Each scene shows the same named points in several views. A view is turned or mirrored, shifted and resized as a whole, has a little noise and may leave points out.

Scene 1
View 1
z_32: [ 10   1 -42  39 -13  -3 -13 -10  11 -23  21  19   8 -56   0  21   2  16
  21  13]
z_283: [ 13  21  -4  37 -28  16  13  33 -18   9  -1  45   4  -7  22  17  15   7
 -11   1]
z_815: [ 31  -9 -55  11 -11   7 -48 -17  -5  14  19  27  10 -51 -22   5  15   3
  -5  27]
z_689: [  1  -1 -16  29 -20   8  -6   3  11 -14   7  29  20 -47   6  14   1  25
  17   5]
z_539: [ -9   5 -15  44 -19   6  10  -2   5 -35  10  35  31 -60  29  25  -5  28
  22   2]
z_188: [ 11 -16 -13  26 -22  14  -2   0   4 -17  17  37  29 -35 -17  31 -15  11
  21  10]
z_773: [ 16   3 -21  30 -20   0 -11  21  -2  -4   6  26   2 -24 -15  23   9  10
  11   8]
z_391: [ 16  23 -26  41 -25  13   7  13   0   7  11  31  -7 -20  23   9  17   7
  -5   6]
z_25: [  7   3 -25  43 -12  13   7 -17  -1 -32  17  38  35 -46  10  45 -10  12
  15  10]
z_332: [  2  17   2  34 -28   6   5  39 -14  -1 -10  42  10 -22  21  14  16  20
  -2  -3]
z_132: [ 13  -5 -32  33 -12  -2 -19   3 -21 -23  10  37  28 -52  -8  37   3   8
  10  16]
z_501: [ 13   0 -12  28 -15   3  -7  14  -2 -13   1  30  20 -24 -20  40   3  12
  13   6]
z_896: [ 26   9 -39  17 -22   4 -35  18 -11  27   5  29 -11 -31  -1 -10  30   6
 -14  16]
z_78: [ 21   3 -36  47 -18 -15  -5  20   5 -21  19  11 -15 -22 -27  39   4   4
  29  11]
z_537: [  3   8  -4  33 -20  14   9   9   3 -14   2  37  25 -28   9  29   0  19
   9   0]
z_353: [ 12  15 -10  21 -15  15  -7   8   7  10  -7  31  13 -21   5  15  18  19
  -5   2]
z_187: [ 31   8 -40  20 -30  20 -21   8  -9  37  19  37 -13 -22   8 -16  21  -4
 -18  19]
z_753: [ 15  -3 -36  38 -26  -5 -12  15  -2 -10  22  24  -6 -40  -6  13   4   7
  18  14]
z_998: [  6 -16   5  17 -34  30   5   6  12   2  13  44  30 -23  -5  10 -16  15
  13   5]
View 2
z_78: [-11   0  -1   5  38 -10   8   2 -14 -25 -11  15  -1  -5  -6  -2  -1  -4
  10   6]
z_187: [-22 -10  -8 -19  20  -9  24  15  22  15  19  11  -1  20  15   8   3  -2
  -9 -27]
z_753: [-18  -3   1  -4  24 -12   5  11   3 -23   2  12  -3   7   5   0 -10  -1
   6  -3]
z_188: [-11 -20  23  10  19 -30  -2  12   4 -22 -16  16 -17   9   8  -5 -17 -13
  -2  -3]
z_501: [ -9 -12  20  18  27 -13   8   2   0 -15 -16   7 -14  12   3  -3 -10  -9
  -7  -1]
z_998: [ -9 -22  22   9   8 -26  -2  27  19  -7 -17   6 -17   7  19  -6 -14 -24
 -13 -10]
z_32: [ -8 -10  16 -10  21 -11  -4   9  -9 -28   5  23 -13   8   7   7 -24   4
   8   1]
z_539: [ -9  -7  35  -2   5  -6 -10  22 -11 -29  -3   2 -19  17  17  -9 -41  -4
   2   3]
z_283: [-19   1  13   7  15   3  23  20   1  11  -6 -18  -3  24  15 -18 -10 -14
 -13 -14]
z_773: [-13  -6   8   9  27  -7  11   6   5 -12  -6   6  -8   9   5   0  -5  -6
  -4  -3]
z_537: [ -7 -10  28   9  13  -7   5  17  -4  -9 -13  -1 -16  15  14 -10 -23 -13
  -8  -3]
z_132: [-18 -13  23   9  24 -18   4  -4   1 -27  -2  12 -15  26   3  -1 -22   7
   0  -4]
z_25: [-11 -18  36  -2  15 -24  -1  11 -20 -21  -9  15 -18  21   9 -11 -34  -5
   4  -3]
z_815: [-16 -24   5 -10  30 -22  11  -7  20 -10  18  35 -15  20   6  24  -4  13
  -4 -18]
z_391: [-14  -1   8 -11  17   4  18  21  -6   7   5  -1  -3  15  15  -7 -12  -8
  -4 -12]
z_353: [ -4 -11  19   6  18   4  14  12   7   7  -2   2 -16  15  15   4 -11  -9
 -15 -10]
z_332: [-15   3  17  13  13  10  14  18   8  -3  -6 -20  -8  23  15 -13 -16 -11
 -13  -7]
View 3
z_353: [  6   9  14 -10 -24  11 -16 -20   1   5 -10  -6  -8   0   7  -5   4   1
 -23  25]
z_32: [  9   4  -2  14   0  -7 -23 -28   9 -17 -39  -1  -7  15  -7   4   2 -33
  -3  23]
z_187: [  4   7  47 -19  -1  18  -2 -20 -31   6 -33   5  -4  18   8   3  -2  10
  -4  11]
z_815: [  7 -19  29   5 -10  10 -10 -22 -34 -12 -40  17  -4  11 -14  19  16 -21
   5  27]
z_78: [ 23   9  16   9   5 -21 -31 -21  12 -20 -31  27  -6   5 -11 -32  -4 -24
  -6  14]
z_896: [  1   5  38 -15  -6  12  -3 -26 -27  14 -27  19 -12  15  -2  -3  12  -1
  -4  20]
z_689: [  2   8  -4   5  -7  -1 -18 -28  15 -13 -17  -8  -1  10  10   1  11 -18
 -10  26]
z_501: [ 16   1  12   4 -16  -9 -31 -12  14 -18 -15   9  -1  -5   3 -15  17 -13
 -17  27]
z_539: [  0  19 -16   9  -5  -7 -29 -22  36 -12 -29 -28  -6  14  14   6  14 -26
 -15  27]
z_188: [ 14  -5   5  10  -9  -7 -29 -12  15 -36 -19  -3  13   2  12   0  16 -15
 -10  24]
z_998: [  7   0   6  -3 -12   4 -17 -16  11 -32  -2 -13  22   3  27   1  13   5
 -13  21]
z_753: [  8  10  17   3   8  -9 -20 -24   4 -14 -34  12  -3  16   2 -12   8 -18
   0  16]
z_537: [  8  13   3  -1 -16  -2 -28 -14  24 -12 -14 -15  -1   1  15  -7  10  -7
 -23  24]
z_132: [  8   0  13   9 -10  -9 -34 -10  11 -13 -37   2  -7   5  -1   3  31 -28
 -10  31]
z_332: [  0  28  17 -17 -11   0 -21 -15  21  12  -9  -6  -9   6  22 -19  20   5
 -24  22]
z_283: [  8  28  33 -22 -12   4 -26  -4  14  11 -19 -10  -8   3  22 -21   6  15
 -29  15]
View 4
z_188: [-14  17   9  11  13 -34 -19   3   4  -2   3  12  21  14   8   3  14 -19
   4 -11]
z_32: [  2  16  -6  -3  15 -17   0   7  12 -10  -1   1  24   7  11   8  26 -35
   4 -14]
z_132: [-18  19 -13  -3  14 -20 -24   5  12  -9   1   5  18  12   4   3  12 -39
  10 -11]
z_689: [ -2  28   0   2  10 -25  -8   3  -3  -1   1   9  14  14  15  -1  27 -30
  10  -3]
z_773: [ -9  22  -5   0   0 -11 -22  -2   2   8   2  -2  11   0  13   9  14 -19
   6  -5]
z_815: [-10   5 -21  -8  14  -4 -22 -21  10 -22   3   0  29   5  41  -1  11 -32
 -14 -11]
z_896: [ -5  19 -23 -12  -2  11 -22 -18  -7  -3   1   0   3  -4  39   3  10 -27
 -10   5]
z_537: [ -6  28   5   9  12 -20 -18   9  -8  12   1  11   5  21   7   4  16 -27
  17  -2]
z_78: [ -5  14  -3  -2  -2 -12 -13   7  18   9   0 -14  21 -12  -1  22  17 -15
   4 -16]
z_25: [ -6  15   4  10  28 -23 -10  17   7  -4   0  14  17  27  -1   8  14 -37
  13 -15]
z_998: [-11  23  16  16   9 -34 -19  -3 -14   5   4  21   9  20  20  -2  14 -11
   1   1]
z_187: [ -3  10 -14  -6   4  15 -14 -16 -14  -4   1  10  -3   0  42   6   2 -20
 -22   7]
z_391: [  4  20  -4   1   7   9  -7   6 -12  12  -1   8  -7   8  18  13  10 -25
   1   3]
z_353: [ -3  27  -4   5   9  -4 -23  -5 -13  14   3   3   5  17  29   2  15 -24
  12   2]
z_753: [ -5  17  -7  -5   1 -13  -7   2   7  -4  -1   3  12  -6  10  11  17 -24
  -5  -7]

Which points are out of place in each view (at most two, in the order of its rows)? Write none if all are in place.
view 1 -> z_132
view 2 -> none
view 3 -> z_353, z_283
view 4 -> none

Scene 2
View 1
z_507: [ -1   0  28 -11   8   1  -8   2 -20  -1   6 -12 -21 -22 -28   7  -7  -7
 -13  -1]
z_222: [ -4  17  29 -11   2  -6 -10  -4  -8 -21  -2   0 -29 -43 -39   8   6  -7
 -15  -7]
z_267: [ -7   0   8 -18  20  24  -6  -2  -9  -2  11   8 -10  -9  -2  -2  -8 -11
 -14   3]
z_792: [ 19  25  -8 -30 -36  37   3  -3  -8 -16   4  -8  10 -17 -14  -9  -6   1
 -16 -11]
z_174: [ -5   1  34 -25  18  14  -8   6   4  -9 -27 -12 -15  -9 -19  13   6   4
 -21 -18]
z_852: [-10  10   5   1  18   7  -8  -4 -20  14  10   2 -15 -17 -22   1  -6 -22
 -17   7]
z_667: [-11  14   4  -6  21  12  -9   1 -13  13   2  10 -15 -13 -24   6  -3 -21
 -17   4]
z_635: [ -5  -4  -6 -13  14  22   1  -2 -12  15   7 -13   5   5 -12   3   3 -15
  -9  -4]
z_786: [-12  -4  17 -28  21  26  -1  -6  14 -24 -12  -5  -6 -11   6  -4   9   3
 -17 -14]
z_834: [  7   6  35  -4  11   5 -18  17 -46  37   4  -5 -28  -5 -36  16 -37 -14
 -25  15]
z_378: [  1  -4   4 -21  14  18  -7   4 -19   2  30   9 -11  -7 -18   9  -7 -14
   1   6]
z_270: [ -4   6 -13 -12   2  28   3 -12 -12   0  19  -3   5 -11   0 -14  -5 -15
 -12   2]
z_581: [  8   8  -5 -20 -20  29   8  -4  -6   4 -16 -38  19   0 -17   0   9   0
 -17 -21]
z_106: [ -9   1  12  -1  19  -5 -10  -7 -28  -1  40  13 -28 -33 -25   0  -9 -24
  -3  16]
z_126: [-12  11  32 -11  24  -3 -17   0 -12 -14  11  23 -40 -39 -28   7  -7 -13
 -14   8]
z_292: [ -2  18  13  -9 -10   6  -3 -13 -11 -19   5  -7 -15 -41 -21 -11  -1  -8
 -20  -4]
z_153: [ -5  10  11  -9   2  20  -3 -12 -17  -7  11  -2 -12 -25   3 -20 -19 -11
 -25   6]
z_125: [-22  -8 -12  -3  34   1  -1 -19  -9 -14  55  22 -15 -30 -11  -6  13 -30
  12  13]
z_828: [  1  15   7 -16  -4  30  -2  -4 -12   0  -7  -8  -3 -12  -3 -12 -15  -5
 -28  -2]
z_734: [  4  24  21  -2  -8   1 -14  -4 -35  -4  28  13 -32 -45 -28  -8 -28 -17
 -20  17]
z_351: [  0   0   4 -30   7  28  -2  -3   0 -18  15   5  -5 -12  -4   0   1  -4
  -5  -5]
z_694: [ -7  12 -29  -7   0  29   8 -15  -7   6  12  -8  16  -6  -6 -13   9 -19
 -12  -3]
z_359: [-22  12  -6   0  23   4  -2 -19  -2 -13  18  15 -14 -35 -15  -9  13 -24
 -10   3]
z_503: [  0   3  -2 -17   7   7  -4   1 -12  -1  21   3  -8 -13 -37  17  13 -15
   5  -4]
View 2
z_792: [-18 -18  -8  -9 -14 -23 -28  23  -6   0  27  -9  -2   7  -9 -11  -7  -7
 -13 -16]
z_635: [-26 -30   2  29 -16 -25  20  16  12  -8  39   9   0  -3   8  -4 -30   3
 -26  14]
z_378: [-25 -26  -1  35  -6 -36  12   7   8  24  26  32   1  -1   4   5 -20 -11
 -33   9]
z_351: [-35 -32  -8  18  -8 -41   6  -1   8  12  22   5  -1   0   4  10 -20 -13
 -12   6]
z_174: [-28 -34 -21   9  -9 -23  17  -7  34 -18  24  10  25   5   5  26  12   7
  -3  18]
z_734: [  8  -5   5  35  -6 -19  -7  12  16  50 -11  30  -5  31 -18  -2  10   0
 -26   8]
z_126: [-16 -19 -12  42  -4 -25  23  -9  28  36 -11  34  13  25  -2  23  10 -12
  -9  16]
z_153: [-12 -22   8  29 -13 -31  -1   6  16  16   3  -3 -19  16  -8  -1  -8  11
 -10  15]
z_828: [-14 -25   3  19 -17 -24  -6  12  13  -7  19  -2 -11   9  -1  -3   0  13
  -8   6]
z_125: [-34 -25   1  50  -8 -41  41   1   6  56  -1  12  -6  15   2   6 -57 -33
 -23  21]
z_503: [-26 -21 -13  22  -9 -21  23  14   8  21  26  27  23   7   3   5 -25 -24
 -30   6]
z_786: [-40 -41 -14  10 -10 -41  13 -12  22  -9  17 -14   1   1   5  22 -10  -1
   8  16]
z_834: [  8 -14   8  50  -8 -12  10  14  33   8  28  62   9   7   0   2  22  27
 -45  22]
z_359: [-26 -21  -5  42 -16 -23  36   5  12  28  -7  -1   0  27   3   3 -31 -21
  -3  12]
z_292: [ -9 -15  -9   9 -13 -16   4  11  17  22  -2  -6   8  28 -14   3  -6  -5
  -7  12]
z_106: [-11 -16   3  47  -6 -27  25   6  18  51  -1  33   3  21  -6   5 -21 -11
 -33  22]
z_852: [-12 -19   3  46 -16 -16  27  13  19  12  12  22   2  16   4  -2 -13   1
 -21  16]
z_270: [-23 -26   8  26 -15 -34   6  16   3  11  24  -3 -16   3   0 -11 -34   0
 -21  10]
z_222: [-12 -15 -21  12  -8 -12  16   1  28  25  -4  15  30  29 -10  18   8 -13
  -8  13]
z_267: [-28 -32   1  35 -10 -38  12   0  14   8  19  13  -9   2   7   8 -14   0
 -14  13]
z_581: [-21 -25  -7 -12 -19 -12  -1  27   9 -28  45 -17  14   0  -4 -10 -19   8
 -18   5]
z_694: [-27 -24   5  26 -23 -22  14  27  -4  -3  27 -13 -11   6   5 -19 -43  -8
 -15   1]
z_667: [-18 -22  -3  47 -16 -16  25  10  17   4  14  26   5  13  10   2  -7  -4
 -15   8]
View 3
z_153: [ 15  17  16   0 -17  -4  21  22  21 -14  -2 -11 -30  17  22  -1 -19   7
   2  41]
z_267: [  2  12  17   0  -6  -3  25  21  17   4   6   1   0  23  14   0 -37   9
   6  18]
z_507: [ 22   8   8  17 -18  16  26  29   7  -1   9   5 -26  -8  -5   2 -26   4
  23   0]
z_852: [ 16  29  23   6  -7  -3  31  28   7  -4   3 -10 -12  -6  23  -6 -34  10
  29   6]
z_359: [ 29  13  52 -11   3  -9  -1  36  19   0  12 -16 -19  16  26   0 -49  18
  37  15]
z_635: [  5  18   9  17   5 -15  36   0  15   4   6  24  -1  18  29  -7 -33  15
  27   7]
z_667: [  8  25  26   7   0 -10  32  23   6   1   6 -14  -4  -6  14   3 -39   7
  26   0]
z_126: [ 20   8  34  -6 -18  21   9  58   6   3  12 -31 -18 -10 -16  10 -43   0
  16   1]
z_834: [ -1  42 -13  24 -30  22  63  36 -12 -10  -3 -13  -6 -39   0 -13 -18 -12
  14 -10]
z_694: [ 10  18  23  10  16 -41  20  -8  24  -5   5  11 -17  30  46 -13 -29  14
  36  26]
z_351: [  2  -7  15   5   0 -11   7  11  25   7  12   9 -10  37   3  -1 -35   2
   8  21]
z_106: [ 17  22  27  -5 -21  20   9  57   4  -5   7 -16 -15   3  16 -27 -40  -2
  32   5]
z_174: [ 21 -10  11  21  -3   4  36   6  16  11  11  16 -14  -1 -22  44 -34  19
   2   0]
z_786: [ 18 -14  23   4   2  -5  19   3  30  12  10  19 -10  34  -2  37 -38  26
  -7  24]
z_503: [  9   2  18  17   5  -8   7  22   9   9  18   8 -12  10   4 -19 -42  -4
  46 -13]
z_828: [  7  13   6  14  -5 -20  34  -1  21  -9  -1  -4 -26  12  14  11 -14   5
   1  34]
z_125: [ 19  14  50 -21  -4   8 -15  57  16   6  15  -4  -2  39  38 -37 -62  13
  47   8]
z_581: [ 16  -2  -6  40  12 -36  35 -34  24  -3   6  36 -37  16  15  11  -9  11
  28  18]
z_222: [ 35  -7  27  13 -10   7   3  35  12  -1  15 -15 -46 -14 -23  19 -30   0
  30   1]
z_270: [  6  15  16   4   1 -22  17   7  23  -6   3   5 -17  32  36 -17 -27   7
  21  32]
z_734: [ 13  24  15   2 -29   8   7  53   5 -22   1 -44 -47 -12   1 -24 -14 -22
  20  26]
z_378: [ -5  12  10   7  -6   1  17  29   9   6  11   4   1  20  11 -28 -39  -7
  25   1]
View 4
z_267: [-15   0  -7  -1  -4  -3   9  23  16   2   5  18   6 -30  15  13   4 -13
  -3 -22]
z_694: [-26  17  17 -17  -3 -12  -3  12   9  -5   3   6   6 -28  29  14  19 -28
   1   8]
z_359: [ -7  12  -7  -9 -24   5  -3   4  44   0   0   2   7 -16  28   3  -5 -22
   7 -12]
z_734: [ 16 -28 -21   1 -14  -6   8 -16  15  14  40  -4  18  -7  26  11  -7 -16
  -8 -21]
z_174: [-28  13 -20 -16   3  22  14  24  20  -2  19  30  12 -14 -27  15   5 -13
  -8 -26]
z_852: [ -3  -7 -14 -12  -4   1  -5  12  18  -1   2  10  22 -12  20   5   4 -13
 -10 -11]
z_635: [-22   4   4 -16  10   3   1  26   5  -2  -5  16   8 -24  15  15  16 -16
 -12  -4]
z_786: [-37  22  -8  -4  -5   8  17  27  28  -2  14  25  -5 -26  -9  20   6 -22
  10 -27]
z_503: [ -3   4   6 -23  -6  23   6   6  19   8   4   8   1 -26  14   9   1  -9
 -25  -6]
z_153: [-16  -6 -13   3  -4 -15   9   9  14   3  25   8  10 -14  21  19   6 -26
  11 -19]
z_667: [ -5   0 -13 -12 -10   2  -3  14  17  -2   2  17  24 -20  12   2   3  -9
 -12 -13]
z_125: [  5   0   4  -3 -21  11   2  11  49   8 -20  -7 -14 -27  53   6 -12 -16
  -1 -15]
z_507: [ -6 -11 -19 -14   5  19   8  10  18   7  17  10  11  -5   2  15   1 -13
 -14 -20]
z_292: [-13   3 -11 -13 -10   6   9  -9  25   6  36   1   8  -4   8  17   2 -28
   4 -11]
z_222: [ -3   3 -21 -19 -14  25  10  -9  34   8  32   7  11  -3  -7  10  -8 -16
  -9 -20]
z_106: [ 15 -21 -14  -4 -10  10   3   4  31  12   3  -3   6 -12  36   7 -10 -10
 -12 -21]
z_581: [-40  19  12 -29  18   5   7  12  -7  -3  26  14   6 -16  -7  26  28 -31
  -8   8]
z_351: [-21   9   4  -5  -7   4  18  17  17   6  16  16  -9 -36  10  19   4 -18
  -3 -19]
z_792: [-26  12  16 -15  -4  -8  17  -6  -7   6  49   9   1 -33   5  24  19 -29
  -6   1]
View 5
z_694: [ -9 -44 -13  34  19 -15  12 -34  -2 -17  22  26 -43 -24  17  12 -21  32
  70 -26]
z_635: [  3 -39  -9  48  -4  -4  12 -19  -1 -30   7  16 -40 -17  -7   4 -17  33
  34 -46]
z_852: [ -6 -37  15  22 -25 -22 -12 -25 -14 -27  12   9 -26 -30  14  21   8  24
  19 -57]
z_153: [-10  -1  -2  17   2 -35  -1 -31  -1 -41  13  33  -8 -51  14  13  14  10
  30 -32]
z_581: [ 11 -24 -49  25  24  24  35  -4  -8 -22 -16  10 -36 -51  -3  22 -36  34
  48 -24]
z_792: [  9  -3 -36  16  16  -1  -4  -1  -7 -25  -2  30 -29 -66  19  23 -39  10
  58  16]
z_125: [ -4 -19  29  34 -42 -71 -15 -33  -2 -21  81  21 -27   3  38 -15 -10  55
  46 -51]
z_834: [-12 -20  34  23 -51  15 -34  -7 -27 -50 -35   6 -19 -32  -7  21  12  -9
 -27 -66]
z_503: [ 17 -26   1  30 -41 -16 -15   2 -16 -18  27   0 -37 -22  19  11 -34  45
  29 -36]
z_106: [-11  -4  36  13 -53 -40 -29 -21 -18 -32  39  12 -14 -18  35   3   2  28
  14 -56]
z_222: [ 27  -2  -9  -9 -44 -36 -12   6 -20 -19  20 -11  -3 -70  30  35  -2  44
   5 -43]
z_734: [-20  16  30 -14 -40 -29 -43 -17 -28 -38  15  22  -1 -54  45  23   8  -4
  14 -29]
z_267: [ 13 -22  -1  45 -14 -40  -7 -20   7 -38  19  26 -23 -33  -3   6   1  22
  22 -36]
z_292: [  3   3 -13  -9 -12 -29   0 -13 -17 -23  19  10  -6 -66  34  28  -2  32
  31 -32]
z_507: [ 10  -3   0  14 -38 -13  -3  -3 -16 -34   6   2 -12 -44   9  15  -3  32
  -1 -55]
z_378: [  8 -16  13  44 -37 -24 -21  -8  -5 -35  23  20 -32 -14   6  -4 -22  24
  21 -32]
z_359: [  6 -33   8  15 -21 -62  -6 -32  -6 -14  52  10 -20 -34  35  20   7  49
  43 -47]
z_270: [ -9 -21  -7  36   7 -24   5 -30   1 -31  22  34 -30 -27  12   3 -13  22
  53 -24]
z_351: [ 27  -7 -19  43 -11 -38  -3  -6   9 -35  27  26 -25 -39   1   3 -19  31
  34 -15]
z_126: [ 24  -9  18  11 -59 -61 -34  -6 -12 -32  29   1  -3 -53  22  26  19  31
  -6 -51]
z_828: [  4 -18 -19  24  12 -16   4 -20   0 -37  -8  28 -18 -59   0  24   3   7
  31 -23]
z_174: [ 52 -21 -37  33 -19 -26  16  10   6 -35  -8  -6 -12 -68 -22  28   6  43
  -9 -48]

Which points are out of place in each view (at most two, in the order of its rows)? Write none if all are in place.
view 1 -> z_734
view 2 -> z_351, z_270
view 3 -> z_106
view 4 -> none
view 5 -> z_174
